The views of a scene show one set of named points, each view turned or mirrored, and shifted as a whole, with a little noise and some points left out.

Scene 1
View 1
q465: [ -6   0   8  14  -1 -10  15  14  -7  -1 -10  -4 -13   1  10  -2 -11   4
  11  -9  -9   8]
q984: [  0   7  12   3  -9  -2   0  27  -7  -4  -5   4 -12 -11  -7   7  -4  -6
  19  -9 -20   3]
q118: [ -7  -6  23   5  -5 -16  23  24 -27  -1 -10  -2 -24 -16   2   9 -12 -12
  13 -10 -19   9]
q282: [ -6   1   2  12   1  -8   6   9   4  -1  -8  -5 -10   6   8  -5 -12  11
   9 -11  -4   4]
q909: [ -3  -3  11  -5  -2  -8  -4  15   1  -4  -2  -4 -16  -8 -12   5 -11   5
  13 -17 -12  -6]
q884: [-11  14 -37  38   3 -19  -6  -8  45   9 -16  -5  13  54  39 -27 -12  47
  -1  -5  16  10]
q948: [  1  22 -28  23  -3   3 -22   6  44  -1  -6   1  17  34  14 -18  -4  35
  10  -6   5   2]
q43: [  1  -1   2   2   7   6  -8  -2  18  -6  -1 -12  -5   2  -7  -8 -13  23
   8 -20   2  -7]
q185: [  3   3   7  16  13  20  14  -5   4  -8  -2 -14  -1   1   7 -15 -12  16
   8 -12   5   8]
q250: [  0   7   3  11   1   5   3  11   5  -4  -4  -4  -4   2   3  -5  -8   9
  13 -10  -7   5]
q583: [ -2  11 -20  23   6   1  -8  -4  34   0  -6  -7   9  28  16 -20 -11  35
   5 -10   9   4]
q247: [ -5   3 -12  14   6  -7  -7  -4  25   0  -6 -10  -2  21   8 -14 -14  31
   4 -15   7  -2]
View 2
q250: [-10 -12  -7  -6 -15  -6   4   4  -5  -6  22 -15   9  -1  14 -14  -4   4
  -3   8   4   5]
q465: [-15 -23  -5 -11 -14   0  12   1  -5 -12  21  -7   2   6  22 -13  -1  -7
   3  18  -5  12]
q583: [ -2   3 -19 -13 -23 -12   5   0 -13 -32  45 -15  26  -3   0 -33 -11   5
   0 -25  12  -3]
q909: [-11 -10 -14  -5  -5   1  10   7  -4   5  16 -21  -7  -5  24 -10  -4  -5
   4  14   6  12]
q247: [ -4   1 -22 -16 -15  -6   9   1 -13 -27  42 -17  15  -5  13 -27  -9   0
   4 -16  13   6]
q282: [-11 -14 -10 -11 -13  -3  10   2  -7 -15  28 -12   6   1  20 -18  -4  -3
   2   6   2  11]
q948: [ -1   6 -26  -3 -26 -10   3   6 -12 -20  41 -20  29  -5 -17 -38 -17   0
   1 -35  12 -17]
q884: [ -2  -3 -26 -20 -31  -6  12  -7 -18 -56  62  -6  38   4 -13 -50 -19 -10
   9 -46   3 -10]
q43: [ -4   5 -18 -12  -8 -11   5   6  -9  -9  31 -25   8 -12  25 -15  -4  10
  -2  -1  21  12]
q118: [-21 -33   0  -9  -7   5  14   3  -1   1   7  -8 -14   7  34  -2   4 -12
   4  38 -12  22]
View 3
q884: [-27  -9  19 -28 -11  11  -5  11 -21  -5  50 -39  10  43  -3 -33   2   0
  12 -10  19  39]
q583: [-10 -12   2 -17   7   4 -10  16 -16   5  38 -25  15  16  -1 -28  -2   1
   1 -17  -1  33]
q185: [ 16   2  -8  -4  26  -9 -19  20  -3  15  23  -2   9  -8   6 -21   6  -1
  -8 -24   5  17]
q250: [  7  -5 -11  -1  15  -8  -7  12   2   4  14  -6  16 -12   8  -5  -4   1
  -9 -19  -4  19]
q465: [ 10   6  -6   0  12 -12  -5   3   5  -2  11  -3  15 -11  15  10   1   1
 -14 -14   9  14]
q247: [ -8  -9  -1 -14  13  -4 -10   8 -17   7  37 -20  18   9   6 -13  -1   2
 -11 -16  -3  34]
q282: [  5   0  -6  -4  14 -10  -8   6  -2   1  19  -8  16  -6  12   2  -1   1
 -13 -15   4  21]
q909: [  9  -5 -15   2  19 -14  -3   3  -1   4  11  -6  22 -20  15  15  -8   4
 -22 -15 -13  24]
q118: [ 18  11 -14   9  17 -20  -3  -2  13  -4   0   6  18 -26  21  29  -1   2
 -25 -13   5  10]
q984: [ 12  -5 -21   8  13 -13   3   4  11   0  -2  -2  23 -28  13  18 -12   3
 -14 -16 -13  14]
q948: [-18 -26   0 -17  -3  13   1  17 -14   2  32 -33  20  17  -5 -32 -14   2
  12 -17 -14  37]
q43: [  4  -9 -12  -6  27  -9 -14  12 -14  14  30 -12  20 -10   8  -9  -3   3
 -20 -21 -17  32]
View 4
q884: [  2 -40  37  39  15 -48 -35  29 -12 -12   6 -16   4  14 -29   1  11  64
  10 -38   2 -21]
q583: [  1 -18  30  22  -5 -29 -26  14 -20   5  11 -14   2  19 -19  11   6  44
  14 -29   3 -14]
q185: [  5  -7  24  -5 -26 -17 -14  10  -5  25  21 -16  -1  24 -15  16   9   8
  17 -19  -2 -23]
q465: [  2  -5   0  -7  -8 -18   1  11   8   1  22 -15   3  15  -7   0   3   3
  14  -7  -4 -26]
q909: [ -1   9  -8  -9 -12  -8   1  -1 -10   3  20 -14   5  14   0   2  -3   8
  20  -4   1 -11]
q282: [  3  -9   8  -1  -7 -22 -11  12  -3   4  18 -16   5  15 -12   2   4  17
  17 -14   0 -21]
q247: [  6 -11  17   6  -6 -25 -24  14 -20   5  14 -17   6  15 -18   5   4  39
  20 -23   4 -12]
q984: [ -7  13  -9  -3 -10  -3  12  -9  -1   2  21 -12   1  17   6   3  -4  -4
  13  -3  -2 -18]
q250: [ -2  -1  10   2 -13 -13  -3   3  -6   8  18 -14   0  18  -5   8   2   9
  13 -13  -1 -20]
q118: [  4   4 -18 -26 -11  -8  15   6  18   1  26 -17   5  13  -1  -4  -1 -19
  15   5  -5 -29]
q948: [ -9 -14  32  41   4 -28 -23   2 -28  -3   7 -10  -2  20 -12  11   3  52
   9 -33   4  -9]
View 5
q247: [ 52  -7  -6   6  -7 -32  15 -24 -17   3  -1  21   4   3 -14  -8 -21   0
  19   4 -19  11]
q250: [ 15  -3  -1   0   4 -25  -1  -9   6   8   1  28  -1  -4  -9   0 -13   9
  26   4 -12  -3]
q984: [-11   1  -5  -9   9 -25   3  -9  19  18   6  29  -4 -16   0   5  -9  15
  33   9  -2  -9]
q884: [ 88  -3   3   9 -11 -27   1 -11 -24 -12   0  32   5   4 -26 -37 -42  -2
  10   8  -1  44]
q282: [ 21  -2  -5  10   4 -31   0 -12   5   9   6  25   5  -7 -11  -4 -11   9
  26  11  -8   2]
q43: [ 27  -8  -9  -1  -3 -31  18 -27  -7  11  -2  20   0   1  -7   7 -12   2
  25   0 -25  -6]
q185: [ 26  -7   6  14   2 -25  -8  -9   0   2  -2  22   3   8 -17   7  -6   5
  25  -2 -28 -11]
q909: [  3  -2 -11  -3   6 -30  12 -19   9  20   6  24   0 -13   1   5  -8  11
  30  11  -7  -7]
q118: [-16   2  -9  18  20 -35  -9  -5  26  20  17  23   8 -22  -4   6   4  21
  36  18   1 -13]
q583: [ 58  -6   2   0 -10 -24   6 -15 -16  -2  -5  28  -1   6 -17 -14 -30  -2
  15   2 -14  18]

In a view up to two points have been moved. Name them for each view, in the order of its rows, or write -.
view 1 | q909
view 2 | -
view 3 | q118
view 4 | q282
view 5 | q247

Scene 2
View 1
q150: [-19 -34 -17 -21   3  54 -10  15  12 -22   5  18  26  14   6  27   9  23
  -3  -8  12   5]
q958: [ -6 -13 -49  -4  -2  38 -11   9   2 -14 -19  11 -16   0  35  -6   4  22
  -8 -38  -8   9]
q209: [ 16  21  -1 -25  -5   6   6   8  43   6 -37  21  -4 -13  19  -2  15  25
  46 -24  -3 -13]
q708: [ 23   1 -12  -5 -18  -1  -5  20   4 -20  -8   9   8 -10  13  10  21  22
   9 -23   9  16]
q742: [  2  -8 -42  -3  -3  22  -6  19  -9 -24  -4   2  -7  -1  24   0   8  22
 -20 -32  -2  16]
q728: [ -6   2 -17 -29  14  25  11  21  14 -19  -1   4   7   6  10   7   6  25
  -2 -18   1  -5]
q807: [ 22  -9 -15   3 -31  15 -21   6  17  -6 -31  26   0 -13  25   9  23  21
  28 -28   8  15]
q677: [ 24 -21 -46  29 -47  23 -41  -3  -1  -6 -47  32 -23 -20  46  -4  23  18
  18 -46   0  32]
q615: [ 15  15 -13 -17  -6   6   4  12  25  -4 -28  14  -6 -11  20  -2  14  25
  27 -27  -1  -4]
q991: [  4 -13 -15 -12  -6  23  -6  20   5 -23   1  11  16   2  10  18  14  24
   0 -16  10  11]
q452: [ 24  -5  -7  -1 -29   6 -15  12  14 -12 -21  20   8 -11  16  15  26  22
  25 -21  12  16]
q378: [ -1 -21 -28  -4 -16  39 -18   5  12 -12 -22  23   1  -2  25   9  14  22
  11 -26   4  10]
q605: [ 10  -4 -17 -11 -11  16  -6  16  10 -16 -11  13   7  -4  16  10  16  23
  10 -23   6   9]
q797: [ 24  18   5 -20 -12  -4   4  14  32  -3 -27  17   5 -12  12   8  21  24
  41 -19   5  -3]
q756: [ 30   2  14 -10 -31   0 -12   9  35  -1 -33  29  14 -16  10  20  30  22
  54 -14  15   5]
q564: [ 33  -5 -13   9 -38  -3 -20  12   7 -13 -24  21   3 -16  20  13  28  21
  23 -27  11  24]
q303: [ 14  26  -7 -30   5   2  14  13  37   1 -30  12  -8 -10  18  -7  11  25
  36 -25  -8 -15]
View 2
q728: [ -7 -12  49  24 -10  25 -11   0  -6  26  14   6  -3  19 -26   8   6 -17
  -7 -37   6 -18]
q708: [ 14  10  39  -1   9  34 -14  14  -3   9  11   0   2  14 -11  22  13  -3
   0 -34 -14  10]
q958: [  5   5  22  18 -15  36 -24   2   6  27 -16  20  12  11 -10  -2   5 -21
   9 -20  20   4]
q807: [ 19   7   7  -4  -2  25 -10  20  -5   0  -4  -5  14  10  -4  21  -3  10
  22 -22 -10  10]
q742: [ 11  11  43  13  -6  50 -25   1   6  24 -12  20   6  16  -7   6   6 -28
  -6 -25  13   6]
q797: [  0  -4  16   3   5   5  -5  20  -6  12  31 -12   2   7 -23  19  19  18
  20 -37 -20   0]
q452: [ 23   8  21  -5   0  32  -7  18  -7  -3  -1  -8  12  12  -2  27  -3   8
  13 -27 -14  10]
q756: [ 12  -3   9  -7   4   5   4  28 -14  -7  25 -25   9   9 -13  32   2  30
  25 -34 -29   1]
q677: [ 35  27 -14  -9  -8  41 -24  21   7   1 -37  12  29   2  15  13  -8   1
  36  -4   8  31]
q564: [ 24  17  19 -12   8  31 -12  23  -4  -4   2  -7  11   8   0  28   6  10
  16 -26 -20  18]
q150: [  7 -17  55  23 -22  37   4  -5 -17   5 -10  -4   8  32 -16  20 -33 -15
 -16 -32  11 -30]
q303: [-15 -12  12  16  -4  -2 -14  13  -1  31  33  -3  -1   4 -31   3  27   8
  24 -34  -5  -5]
q209: [ -9 -12   3  12  -5  -5  -7  18  -5  20  31 -10   5   4 -27   9  18  17
  31 -31 -10  -5]
q991: [ 12  -2  48   9  -5  38  -6   5 -10   8   1  -1   3  22 -13  22  -8 -11
  -9 -35  -3  -9]
q378: [ 12  -2  15  13 -20  30 -10   7  -5  12 -18   4  16  17  -8  10 -18  -5
  15 -19  15  -8]
q615: [ -2  -3  14  10  -2  12 -14  13  -1  23  19  -1   4   6 -20   8  17   5
  22 -31  -6   3]
View 3
q742: [  7 -12   6  12 -16  11 -36  29   0 -35   0 -19   2   6  21  12  17 -19
  31  -9  -1  30]
q615: [  5  -8   7   7 -17   3   6  17 -13 -22 -10  -7  -9 -19  20  25  12   4
 -10 -16  11  -4]
q150: [ -9 -46   4  -7 -31   4 -22  13  -1 -19  -3  -6 -32   2 -10  18  12 -12
  37   1  43  48]
q378: [ 11 -15   3   0 -15  13 -15  13  -3 -18  15   8  -2   2   1  10   9  -2
  14   0  25  25]
q797: [  6  -4   6   1 -17  -8  19   9 -16 -19 -21   5 -17 -36  17  34   9  11
 -10 -23  19  -5]
q991: [  1 -22   7   0 -22  -3 -18  17  -3 -26 -12  -3 -18 -12   7  24  11 -10
  35 -13  23  35]
q209: [  2 -11   6   4 -17   1  24  10 -18 -15 -14  -1 -17 -27  18  29  11  14
 -29 -16  20 -17]
q756: [ 16   4   5  -8 -13 -13  24   0 -14 -15 -13  33 -12 -43   5  34   0  17
   0 -23  34   5]
q958: [  7 -15   5  11 -15  20 -27  25  -1 -26  13 -18   3  12  17   6  16 -10
   7  -1   4  16]
q303: [ -3 -15   8   9 -20   2  16  16 -16 -20 -19 -17 -18 -22  26  28  14   7
 -26 -17  12 -18]
q605: [  5 -12   7   3 -19   1 -10  17  -7 -26  -8  -2 -10 -14  12  23  12  -4
  20 -14  17  21]
q564: [ 26  18   6   1  -5  -7  -4  11  -7 -27  -2  28  11 -29  13  24   3   3
  22 -23  14  19]
q708: [ 12   1   8   5 -15  -6 -11  19  -7 -32 -16   2  -5 -24  18  29  11  -5
  28 -23  10  22]
View 4
q209: [ 12 -15 -26  15  -4  -8 -36  -5  24  -1   7  20  21   6   2  -4   5   2
 -20  -7  21 -11]
q615: [  8 -16 -10   8  -4   3 -16  -5  14  12   9   7  17   6   3  -7   3  -2
  -7   3  12  -6]
q452: [ 12 -30   4 -16   0   7  -7   6  22  16  11 -18   8   9  14   9  -3  24
  -4   9   9  10]
q728: [ 17   1  -6  10   3   4   5 -16  -2  38   2   0   7   4 -18 -24   0 -24
 -11  11   5  -7]
q303: [  6  -8 -26  23  -6  -1 -30 -12  18   3   8  22  28   1  -3 -15   7  -8
 -17  -2  20 -14]
q807: [ 10 -32   4  -9  -5   3 -12   9  21   8  14  -7   5  12  22  13  -2  18
   0   5   9   7]
q378: [ 18 -23  12  -3  -4   2   1   5  -1  22  15  -4 -13  18  14   6  -2  -5
   4   8  -2   5]
q677: [ -4 -46  25 -12 -22  16   1  24  11  -8  29  -5  -2  16  53  27   4  19
  35  10  -6  12]
q150: [ 37  -6  10  -7  13  -8  13  -7 -10  56   1 -16 -27  22 -14  -6 -11 -19
 -18  11  -4   7]
q564: [  5 -32   4 -17  -2  13  -8   5  30  12  13 -21  19   5  18   8  -1  31
   0  11  11  10]
q708: [  5 -19   1 -10   2  17   2  -7  20  26   8 -19  23  -2   1  -9   1  13
  -3  15  11   4]
q756: [ 19 -29 -17 -10   7  -9 -37   1  38   6   6 -10  15  11   6  10  -4  35
 -29  -3  24   6]
q958: [  4 -13  12   9 -15  16  12  -1 -10  19  17   6   1   8  13  -7   6 -22
  20  13  -7  -3]
q605: [ 13 -15   2  -4   1   9   1  -6  10  28   8  -9   8   5   1  -8   1   0
  -4  11   7   2]

In a view up to two points have been moved. Name them for each view, in the order of its rows, or write -.
view 1 | q958, q452
view 2 | q378
view 3 | -
view 4 | q615

Scene 3
View 1
q921: [ -9 -10   0  13   4  -9 -18   1   3   0  30 -12  27 -11 -27  -8 -13  13
   0 -24  -3 -33]
q293: [-20 -16   0   3   2 -20 -15  26   4 -19  68 -28  16 -15  -8   3 -18  24
 -19 -21 -13 -40]
q341: [ 16 -19 -38 -20 -17   1 -28 -29  30  22   8  29  11   3 -11  58  -2  16
  14 -45   8 -58]
q541: [ -5 -19 -17  -4 -10 -15 -16   9  16  -2  30   2  17  -3 -16  34 -16  27
 -10 -35  -8 -43]
q316: [  1 -14 -39 -17  -1  10  -9 -22   6 -10 -16  26  -6 -18 -16  13   4  39
   5 -25  11 -52]
q838: [-10  -4  -4  12  14   3 -14 -12  -7  -8  14  -9  19 -22 -29 -35  -4  15
   7 -16   5 -32]
q295: [ -6 -14 -30 -12   1   4  -9 -10   3 -16   2  10  -2 -20 -15   6  -1  37
  -1 -21   5 -48]
q305: [ 14 -13 -14  -9 -10  -4 -41 -22  28  27  54   2  27   2  -6  36  -6  -7
  15 -42   4 -53]
q96: [ -4  -9 -10   4   2  -1 -16  -9   3  -2  15   1  17 -15 -25  -7  -6  18
   4 -24   3 -38]
q60: [-16 -19 -10   9  -6 -19  -3  23   7 -14  18  -3  21  -8 -29  17 -22  36
 -19 -28 -12 -30]
q397: [-12  -3   4  25  13  -2 -10  -6 -12  -7   0  -8  30 -20 -43 -40 -10  13
   7 -17   4 -22]
q511: [ -8 -23 -19  -1 -16 -22  -8  20  19  -1  21   7  21   0 -23  49 -22  34
 -20 -39 -13 -38]
q968: [ -9 -10  -2   8   4  -9 -22   2   7  -1  48 -16  24 -13 -17  -4 -12   9
  -1 -26  -5 -38]
q863: [-18  -9   9  19  11 -11 -13  14  -6 -12  44 -27  27 -18 -28 -28 -15  14
  -5 -17  -7 -28]
View 2
q968: [  5   7  16 -27   1 -15   1   1 -12  24   0 -18  16  -9 -10 -16  -1   5
  22  11   0 -33]
q921: [ -1   4  17 -30  -2  -6   3   1 -12  26   6 -12  17  -8 -19  -9   3  12
  27   3   0 -27]
q60: [ -8  -7  15 -23  -2 -15  18  11  -2  22 -12   1   7 -10 -11  26  12  14
   8 -13   6 -21]
q511: [-12 -21  10 -28   2 -15  18  20  24  12 -22   1  -1 -27 -15  25  20   4
   5 -10  13 -40]
q541: [ -5 -11   8 -25   2 -14   7  11  11  11 -14 -12   5 -25 -14   1   9  -2
  14   3   5 -39]
q863: [  7  19  24 -27   0 -18   6  -5 -33  37   5 -12  21   8  -7  -8  -3  21
  20   5  -4 -18]
q838: [ -1   9  11 -18  -5   8  -1  -9 -29  23  20 -14  25  -2 -30 -11  -4  14
  39  -5 -10  -5]
q295: [-11 -14 -10   1  -6   6   4   2  -5  -5  -3 -15   9 -24 -32  13   4  -8
  32 -12  -8  -4]
q397: [ -1  10  21 -26  -8  13   3  -7 -33  33  29  -5  28   5 -32  -5   1  27
  40 -11  -8  -2]
q96: [ -5  -4   6 -21  -3   5   1   1  -9  13   9 -13  17 -15 -29  -7   3   6
  32  -5  -5 -17]
q305: [ -4 -16   4 -36   6  -4  -8  12  29   4  -4 -27   9 -40 -26 -42   6 -16
  30  24   7 -64]
q316: [-16 -25 -18   4  -8  18   2   5   5 -15   0 -15   9 -34 -44  12   8 -14
  39 -17  -9  -1]
q341: [-19 -39 -14 -21   0  15  -1  20  48 -16  -6 -17   4 -56 -44 -12  17 -23
  35   0   6 -49]
q293: [  9  14  15 -17   5 -38   9   4 -19  26 -22 -18   7  -3  12   2  -2   4
   2  12   2 -31]
View 3
q295: [ 27   6 -12  -9  -6 -18  16 -12   4 -16 -13  -1   0  12  13  -3 -15  12
  -4 -21   9  -6]
q968: [ -5   9  24  -8  17   8   3 -11  19 -22 -21  -3  -3  -2 -11  20  -4  -4
 -21 -10  31   4]
q96: [  4   2   7  -9   6 -18   0 -11  12 -18 -15 -11  -3  -1   2   6 -18   3
 -18 -12  18   1]
q341: [ 16  13 -22  21  14   6   5  11   7 -21   0  -3   4  15 -16 -44 -38  35
 -27   4 -23 -21]
q838: [ -1   1  13 -22  -2 -31  -7 -24   9 -14 -16 -17   0  -6   7  21 -17 -12
 -18 -19  35   7]
q921: [ -6   2  19  -7  14  -7  -1  -9  21 -21 -21  -9  -8  -6  -1  18  -9  -1
 -21 -10  27   7]
q397: [ -8  -9  18 -20  -1 -44 -14 -21  16 -16 -20 -24 -11 -15  17  26 -19 -11
 -21 -16  37  15]
q305: [ -7  22   9  10  27  30  -7   3  13 -23  -7  -2  11   7 -41 -20 -26  14
 -38   6   2 -16]
q863: [-11   2  36 -19  14  -5   0 -19  24 -21 -28  -7 -10  -9   0  44   7 -18
 -16 -18  50  16]
q541: [  7   8   8   8  21  14  16   3  22 -25 -19   4 -12   6  -4   2  -4  16
 -16  -6  10  -3]
q316: [ 33   5 -25  -6 -10 -29  15 -12  -2 -14  -6  -4   3  15  15 -18 -29  19
  -5 -20  -2 -12]
View 4
q316: [-14  14 -21  12 -11  29   3  38   9 -16  -2  47  15  -7   8  12   1 -30
  12 -14  -2  54]
q397: [ 22  -7  23  25 -34   8  -2  12  -8 -19 -19  26  29  -8 -16 -31   8 -13
 -14 -19 -29  13]
q96: [  1  -1   1  11 -12   8  -7  20  -5 -16 -11  22  16 -18   5 -11   5 -14
  -3 -14 -23  28]
q541: [-14  -8 -12  -5   8   1 -13  15  -9 -23  14  16   6 -36  29  -8  -6 -11
  -1  -7 -17  27]
q341: [-29   8 -23 -14  33  16 -22  27   5 -21 -10  35  -6  -4  25  49  -8 -18
  27   0 -26  62]
q968: [  3  -9   2   2  -4  -6 -12  13 -17 -11  -7   2  12 -40  18 -26  10  -9
 -11 -14 -27  16]
q921: [  5  -8   8   7 -10  -1 -11  11 -11 -18  -7  12  15 -28   9 -24   4 -10
 -10 -12 -28  15]
q293: [ -5 -12 -10   2  -9  -8  -3  16 -19 -11  18  -5  12 -62  35 -45   8 -11
 -19 -16 -10   8]
q60: [ -7 -16  -2   7 -16   7  -2  10  -7 -36  32  26  15 -32  19 -27 -16 -10
  -9  -9  -7  15]
q863: [ 14 -14  12  14 -23  -6  -5   9 -17 -12  -4   3  22 -40   8 -47  12  -9
 -22 -18 -23   4]
q295: [-10   7 -18  12 -14  21   5  33   2 -13   1  36  16 -19  11  -4   3 -26
   4 -15  -3  43]
q511: [-22 -16 -13  -7   6   6 -12  11  -4 -43  40  26   6 -32  32  -4 -25  -7
   1  -1  -9  26]
q838: [ 15  -1  12  21 -26   9   0  20  -7  -9 -23  20  25 -16  -7 -27  16 -16
 -11 -21 -26  22]
View 5
q305: [ 61 -13 -17 -15  -7 -23  32   1   9 -12   2 -11  29   8  30   2  24  11
   4  13   6   7]
q511: [ 30 -11 -22  23  -5 -21 -13  -3 -17   5 -17  -1 -18  22  32  29   2  14
 -16  11  10  -7]
q96: [ -5   9   1   4 -17 -10  21  -4 -10   9   4  -6   8  32  20   6  15  22
  10  15  -1   5]
q60: [ -3  -3 -16  19 -18  -9  -9  -3 -29  14 -17  -3 -14  29  21  23   2  24
  -7  19   5 -17]
q341: [ 59  -4  -6  14  17 -37  19  -4  22  -6  10  -3  -1  24  46  12  17   0
  -3  -1  10  38]
q397: [-47  33   7   8 -36  17  20  -3 -16  12   4   9  10  38  10  -8  22  39
  18  18 -15 -12]
q295: [ -6   0  11  16  -4 -27  17  -5 -14  19  11 -15  -7  46  24  19   6  13
  11  15   6  26]
q541: [ 26 -13 -16   5 -11 -21   7  -3 -17   5 -10 -11   2  21  25  18   7  17
  -3  18   9  -5]
q316: [ -1   7  17  24   7 -32  20  -8  -1  18  18 -11 -11  49  31  18   8   8
  11   9   6  42]
q921: [ -2   5  -9  -4 -27  -1  18  -2 -18   6  -4  -4  14  23  14   4  15  29
   8  20  -1 -14]
q293: [  5 -27 -21 -12 -32 -13  12  -1 -47  16 -18 -25  12  21   5  23  -2  27
   4  36  11 -30]

In a view up to two points have been moved. Name them for each view, in the order of its rows, or write -.
view 1 | q541
view 2 | -
view 3 | q863
view 4 | q341
view 5 | q397
